Each row is a point on a landscape with many valleys, with its height.
A ball rolls from a point to whichever of its 3 nearest points has the largest drop for the distance, and stops where none of them is lower. Distance is the straight distance between rows; heights are no part of it.
vodo: [ 93 158 141 146  78 143 146 134  83]  h=51.2
rasul: [ 79 162 159 120  78 145 135 100  50]  h=72.5
Ful: [143 133 124 123 120 150 129 151 153]  h=43.0
fug: [ 96 110 143 120 159 109 154 143 122]  h=24.2
Sop: [157 153 114 138 118 156 123 142 169]  h=55.6
kul: [116  95 112 105 170 109 102 146 160]  h=6.6
fid: [185  77  76 123 105 124  91 127 186]  h=31.3
duz: [143 116 137  82 116 133 155 145 134]  h=64.3
tepav: [108 161 126 194 173 149 115 112 105]  h=28.7
tasu: [ 98 144 155 186 166 141 101 122  94]  h=16.8
mugi: [141 165  87 186 154 155 130 116 138]  h=60.2
fogim: [166  61 111  85  96 107 120 133 140]  h=12.4
Baki: [ 92 149 156 173 139 142 112 142  97]  h=25.2
Vati: [108 154 152 121  82 115 158 115  78]  h=64.5
bemig: [105 141 155 128 120 115 165 131  87]  h=34.2
dep: [154 133  68 150 171 153 120 113 168]  h=46.9
mabuf: [170 106 167  57  81 103 145  98 134]  h=90.7
vil: [134 108 170  49 121  90 148 106 134]  h=77.5
Gizi: [119 161 131 135  87 143 151 152 123]  h=69.6
Tolep: [ 76 120 158 133 160 104 161 137  94]  h=18.1
kila: [156  81 125  85 105 136 144 138 142]  h=39.9
bisup: [129 156 115 173 159 140 122 129 145]  h=42.6
bora: [177 100  90 124 143 139  84 119 177]  h=23.0
pimo: [ 85 139 172 147 128 115 145 129  71]  h=17.3
sor: [161  63  92 113 118  88  86 145 167]  h=8.9
gepoz: [132 168 107 193 144 158 121 111 119]  h=50.5
Leb: [119 154 139 148 139 145 135 144 139]  h=53.9
paf: [166 108 123 113 104 157 119 150 170]  h=18.6
nadel: [ 80 125 167 143 145 113 146 134  61]  h=10.1
kotid: [114 125 116 134 169 112 118 140 161]  h=19.2
sevo: [114 142 151 110 105 117 168 136 100]  h=52.0
giziv: [124 164 166  92  89 110 169 116 107]  h=72.3
selog: [108 174 131 181 151 142 110 121 119]  h=38.4
mugu: [137 189  90 180  92 176 115 109 130]  h=68.8
tiz: [116 141 116 172 178 125 116 121 147]  h=32.1
sugu: [131  69 119  70 139  86 117 135 124]  h=36.0
Zelov: [145  65 118  91 123 107 115 137 143]  h=26.2
rud: [101 112 158  80 146  83 167 114 115]  h=53.6
Naz: [164  82  78 122 147 102  69 126 166]  h=16.1
Tov: [118 178 131 182 116 160 107 125 116]  h=52.5
lozoz: [140 176 119 166  98 167 125 141 147]  h=69.1
padiv: [ 88 154 168 156 137 145 118 148  72]  h=30.8
fef: [117 105 135  84 144 116 139 152 136]  h=46.0
liruv: [113  89 151  49 145  65 133 110 117]  h=49.7
madi: [155 144  97 144 146 153 127 122 169]  h=46.2
ner: [108 174 125 172  76 179 111 128 104]  h=65.9
Tuv: [166  78 106 106 125 127  88 139 168]  h=16.3
Gad: [110 125 138 115 133 119 149 151 129]  h=35.6
ren: [101 131 157 105 136  96 178 120 104]  h=47.2
Domo: [168 178  73 168 121 179 133 116 157]  h=18.3
nunef: [163  60 135  69  93  93 134 104 133]  h=51.4
zov: [134 186  90 191 112 187 102 103 111]  h=79.6
Segas: [ 82 150 178 124 124 120 150 112  44]  h=22.4
vapog: [114 112 155  87 137  91 164 129 116]  h=57.0
gunes: [ 91 158 148 161 104 153 121 139  77]  h=37.1
lin: [156  85 174  59  87  74 130  96 136]  h=90.9
tapaf: [183 126  81 132 146 159 102 119 180]  h=30.3
med: [143  82 101  99 148  93  85 148 167]  h=14.9
Gulop: [ 89 121 154 149 155 115 137 152 120]  h=23.6
povi: [139 122  94 128 176 131 103 123 173]  h=33.4
tatoz: [188  86 102 119  92 146 105 142 185]  h=29.9
fitob: [133 129 169  80 112 110 166 111 121]  h=77.7
surep: [121 148  70 199 184 151 130 117 130]  h=72.4

Two balls start at each pair of points below. Name the first point that both come to, or write never.
mugi and povi => kotid
ren and rasul => nadel
Gizi and Tov => tasu
Gad and Gulop => Tolep
tatoz and Leb => never
liruv and rud => never

Where does a ball stop that starts at each point below?
ner => tasu
dep => sor
vapog => nadel
fid => sor
selog => tasu
zov => tasu
madi => sor
mabuf => fogim
